Each row is a point on a landscape with many peaks, with its height.
From any point a climber takes the steepest step (rise divided by distance) to one of its 5 nearest points. It stops when none of these is higher. Distance is the straight distance between rows; heights are no part of it.
<794>: [ 84 120 173  95 130 135  75 124 181 147 111 117 129 175 176 183  99  89
 108 171 141  91 131 168 120]  h=105
<402>: [120 142 196 115 127 134  96 113 119 127 133 143 149 153 163 150 177  81
  92 123  91  64 140 119  66]  h=48
<489>: [ 78 115 157  92 129 140  74 120 180 150 113  94 120 181 168 186 100  93
 126 182 147 107 142 174 139]  h=117
<170>: [119 132 173 143 130 128 133 103 144 147 134 105 104 136 144 110 171 101
 124 105  80 138 119  97  78]  h=306
<680>: [126 125 139 110 115 111 157 127 119 129 138 139  75 171 146 127 129 108
 135 158 171 141 150 137 146]  h=282
<575>: [129 128 154 168 112 127 131 101 145 144 137  92 151  89 123 120 185 119
 125  87  34 118 108 102  93]  h=250
<726>: [155 119 132 159 112 116 149 107 143 132 138 113  95 133 117 125 129 130
 153 107 136 161 116  95 130]  h=313
<393>: [146 149  85 129 204 162 130 158 137 115 127 169 184 104 110  64  66 172
 111 105 163 167  76 118 149]  h=460
<391>: [158 127  76 117 160 141 166 158 146 101 159 182 174 113 110  85  89 152
 122 116 164 160 119 126 141]  h=379
<210>: [157 115 130 154 110 106 158 111 130 125 142 119  96 141 120 127 142 123
 146 108 150 166 124  99 138]  h=534
<241>: [135 124 157 163 119 128 135 100 151 146 137 100 100 123 120 124 161 119
 136  99  87 144 109  95  97]  h=374
<505>: [106 124 133  94 121 117 111 129 121 139 117 137  79 172 154 155 113 109
 124 169 170 114 150 164 157]  h=222
<130>: [176 147  85 170 130 112 123 115 109 103 113 140 153  89  94 113 104 167
 154  94 160 134 115 102 157]  h=187
<849>: [127 128 152 120 124 114 138 114 120 141 132 131  70 176 146 124 144 112
 124 143 155 142 143 130 132]  h=322
<870>: [119 143 132 187  87 169 105  92  89 125  57  73 108  62 143 110 144 201
 113  64  62  97  92 106 170]  h=318
<249>: [ 83 123 162  92 128 132  80 121 157 146 104 123 104 176 163 174 103  99
 118 179 148 113 131 170 143]  h=142
<231>: [126 134 151 167  97 127 122 105 140 146 131  80 167  65 125 129 181 127
 115  82  22  95 107 104 112]  h=198
<162>: [126 134 140 180  94 150 100  97 121 137  84  81 129  64 136 123 140 177
 115  66  38  98  88 107 148]  h=566
<879>: [ 84 109  74  47 161 139 128 192 104 131 127 159 138 142 104 142  92 128
 139 199 165 132 181 194 146]  h=283
<479>: [137 138 195 117  88 109  81  93  90 104 137 136 181 132 158 198 181  78
 100 121 111  49 151 117  59]  h=38
<422>: [168 156 103 190 122 115 112 107  76 110  73 123 132  69 101 112 109 182
 155  91 141 124 105 100 164]  h=171
<326>: [135 140  85 110 219 168 131 164 139 121 145 158 160 114 124  60  49 186
  95 110 167 187  56 125 158]  h=399
<824>: [102 127 162 117 125 128 124 114 130 148 120 137  70 179 164 140 138 111
 115 153 149 132 135 137 133]  h=286
<881>: [155 127 125 129 115 106 170 126 131 116 146 133  88 154 129 120 134 116
 146 131 165 150 137 123 141]  h=333
<361>: [173 127 108 177 111 108 130 112 118 117 127 119 130 101  96 130 106 158
 158 100 146 148 106  96 156]  h=114
<549>: [131 150 189 133 116 106 117 103  79 128 141 125 173 111 134 153 213  89
 109 118  61  79 152 100  60]  h=188
<503>: [181 134  92 162 134 114 147 126 125 104 143 152 151 106  93 118 100 155
 153 102 167 150 121 105 150]  h=218
<912>: [107 124  80  72 139 126 166 183 104 123 143 173 122 145 122 112 108 131
 127 186 173 134 170 164 140]  h=388
<429>: [127 139 141 181  95 143 104  98 130 136 103  83 158  49 132 129 159 167
 108  62  16  79  91 114 147]  h=284
<594>: [ 74  91  64  36 152 126  85 183 127 115 137  92 158 141 100 184  78 100
 170 184 183 133 182 202 140]  h=23
<504>: [177 161  87 171 144 119 116 121  86 103  93 139 164  74  90 102  99 177
 151 101 157 129 113 110 163]  h=213
<356>: [144 119 147 176 111 123 137  98 151 144 125  90 101 116 115 125 146 135
 143  95 101 154 104  94 118]  h=317
<413>: [105 132 185 103 118 131  78 119 157 124 124 146 166 158 172 173 144  82
  88 153 108  60 137 140  70]  h=33
<786>: [ 81 113 136  78 127 123  76 132 168 136 118  94 119 172 149 195  90  92
 147 189 163 124 150 189 151]  h=99
<909>: [136 144 127 198  98 138 106  95  88 126  65  88 101  66 117 119 125 197
 139  78 100 110  93 108 159]  h=247
<718>: [132 133 165 161 106 126 137 103 125 144 140  86 173  83 125 126 200 106
 120  95  24 103 116  97  87]  h=226
<565>: [123 131 137 187  98 148 104  98 144 144 101  76 133  69 124 131 147 156
 118  63  34 103  90 106 136]  h=308
<523>: [112 138 189 113 131 136  86 112 137 126 125 144 153 159 165 155 164  80
  84 134  96  67 139 133  68]  h=31
<775>: [ 76 109  75  50 162 141 146 208 106 137 129 160 146 141 114 122  93 133
 120 200 154 137 170 186 140]  h=349
<628>: [139 125 105 104 124 113 178 147 116 114 151 151 104 154 129 115 127 127
 135 156 176 148 162 140 144]  h=285
<165>: [162 124 105 137 120 103 174 132 135 105 149 146 114 145 120 117 125 132
 150 125 172 160 135 123 143]  h=273
<51>: [165 122 100 140 127 110 171 135 132 100 159 150 127 127 109 112 116 133
 144 123 168 157 135 117 149]  h=246
<311>: [ 87 110  72  55 144 128 129 176 103 131 126 151 132 149 114 142  92 123
 144 196 172 121 180 188 158]  h=235
<447>: [ 96 127 183 102 127 141  82 119 172 131 113 133 156 168 177 168 134  82
  90 157 119  79 133 148  86]  h=69
<773>: [112 129 177 128 138 127 116 112 133 150 127 125  85 164 151 122 162  98
 109 136 113 126 131 115  98]  h=257
<438>: [ 87 114  74  61 167 154 177 210 114 139 136 164 145 141 119 104  98 149
 120 190 156 151 158 183 130]  h=382
<813>: [165 120 115 171 110 108 138  99 133 117 140 116 111 119 112 131 119 139
 162  93 153 160 110  99 142]  h=195
<341>: [ 98 123 156  99 124 125 105 119 138 147 114 126  78 182 161 158 113 100
 120 170 161 122 139 160 148]  h=210
<661>: [ 88 111 113  68 130 119  89 143 134 136 122 123 109 160 136 182  87 108
 146 195 177 120 160 182 168]  h=42
<865>: [119 118  93  84 134 116 169 166 104 120 139 160 114 157 124 116 119 123
 130 173 171 134 170 164 148]  h=366
<850>: [155 123 118 175 106 112 127  98 135 134 125 102 104 111 107 131 125 144
 165  89 125 154 102  91 134]  h=197
<189>: [124 141 169 155 119 122 131 105 136 148 138  98 133 113 126 118 182  96
 123 101  56 119 121  97  80]  h=267
<294>: [117 120  84  82 158 151 196 194 138 115 155 174 157 138 125  87  92 147
 115 163 155 165 141 156 135]  h=403
<212>: [140 130  83 104 200 168 158 180 153 120 160 168 176 119 114  71  58 171
 102 127 161 183  82 129 140]  h=372
<171>: [164 121 116 156 112 107 156 118 133 111 145 129 105 132 106 127 123 136
 156 103 158 168 125  99 142]  h=345
<917>: [130 125 150 173 103 136 115  98 154 147 125  86 140  86 117 123 167 129
 134  74  38 118  95 102 105]  h=244
<777>: [139 127 134 188  96 134 106  92 138 140 108  86 114  84 113 125 128 154
 139  74  82 138  78  93 133]  h=245
<552>: [121 131 187 135 138 142 116 111 132 148 129 128 101 155 146 128 172  90
 105 117  93 120 130 111  87]  h=233
<925>: [101 132 189 113 137 148 103 111 142 144 113 136 101 174 163 140 146  94
  94 141 117 105 127 131  93]  h=181
<669>: [135 144 193 121 107 119  82 107  89 116 137 137 166 133 152 166 194  75
 100 126  91  54 154 117  62]  h=97
<233>: [122 135 178 144 126 128 131 101 145 146 142 109 123 125 134 118 186  99
 119 110  67 121 121  97  80]  h=276
<4>: [176 126  93 161 120 110 142 117 123 105 136 135 139 105  95 125 112 155
 158 101 159 149 114 102 153]  h=190
<167>: [109 124 160 108 123 120 124 122 127 138 115 133  66 175 159 141 126 104
 122 153 149 130 141 142 134]  h=281
<67>: [157 123  91 117 124 110 185 151 128 108 161 159 125 143 120 111 115 130
 135 141 175 154 155 127 144]  h=319
<894>: [145 120  81  98 143 144 189 174 136 106 163 172 148 138 120  97  98 142
 116 154 166 154 146 140 136]  h=479
<603>: [ 79 109  79  53 143 121  91 169 117 124 122 130 132 145 109 167  86 110
 154 198 180 116 176 199 165]  h=115
<790>: [132 131 162 155 111 123 131 102 133 143 137  95 151  99 126 114 195 100
 119 100  42 112 119 100  86]  h=255
<324>: [122 138 188 103 111 130  82 111 124 119 130 139 184 143 158 179 163  81
  92 134 108  54 145 134  64]  h=46
<461>: [132 119 142 178 111 130 119  99 150 148 116  83 125  97 117 124 154 142
 138  73  64 130  88  94 117]  h=266
<689>: [131 123 155 153 114 117 144 106 144 139 134 115  86 150 137 118 158 117
 145 118 122 150 124  97 114]  h=550
<318>: [140 129 140 140 114 109 151 115 124 133 143 121  79 157 137 126 146 113
 131 127 151 153 122 109 128]  h=385
<127>: [156 125  83 108 144 131 184 160 140  92 167 165 153 125 113  93 103 140
 121 133 165 165 132 133 136]  h=392
<778>: [115 119  78  78 155 144 187 189 122 116 149 172 140 141 123  92 106 137
 116 171 167 156 159 163 131]  h=410
<146>: [125 127 173 128 122 130 132 115 133 146 127 125  68 168 154 128 144 110
 129 138 144 139 130 123 122]  h=314
<254>: [167 137  97 183 120 110 113 106 103 120 103 127 127  81 102 123 110 175
 161  91 144 138 104  97 162]  h=134
<301>: [170 144  78 148 170 128 125 141 112 101 118 164 177  90  91  90  93 171
 137 102 163 132 111 115 156]  h=299
<807>: [159 140 117 199 100 123 105  96 103 124  86 102 112  75 105 128 114 177
 156  91 124 127  95  99 163]  h=166
<80>: [140 126 119 109 118 107 162 130 119 120 141 144  86 162 135 120 132 119
 142 148 175 145 154 131 143]  h=277
<298>: [131 137 133 189  95 149  93  96 124 150  79  84 114  63 126 123 134 185
 126  61  55 109  88 115 153]  h=364
<417>: [ 62  92  57  38 166 140  83 191 114 121 136 132 157 146  94 169  79 121
 157 192 173 124 179 197 136]  h=104
<803>: [109 131 102  93 127 114 147 152 109 128 136 151  93 164 134 133 113 117
 130 179 173 132 170 164 155]  h=332
<579>: [119 114  80  81 164 163 200 204 147 124 164 169 156 133 125  76  82 157
 103 165 151 178 119 166 134]  h=329
<511>: [121 140 180 138 126 128 130 109 119 137 136 110 146 118 134 120 203  91
 110 109  56 102 132  99  68]  h=256
<555>: [160 153  78 138 182 140 120 141 126 113 134 176 188  98  96  77  69 170
 123 105 157 150 101 112 144]  h=391

Where does a climber stop that starts at each point below?
<661> -> <894>
<311> -> <894>
<594> -> <894>

Write out the way that a climber takes from each point below.
<249> -> <341> > <167> > <849> > <318> > <689>
<489> -> <341> > <167> > <849> > <318> > <689>
<794> -> <341> > <167> > <849> > <318> > <689>
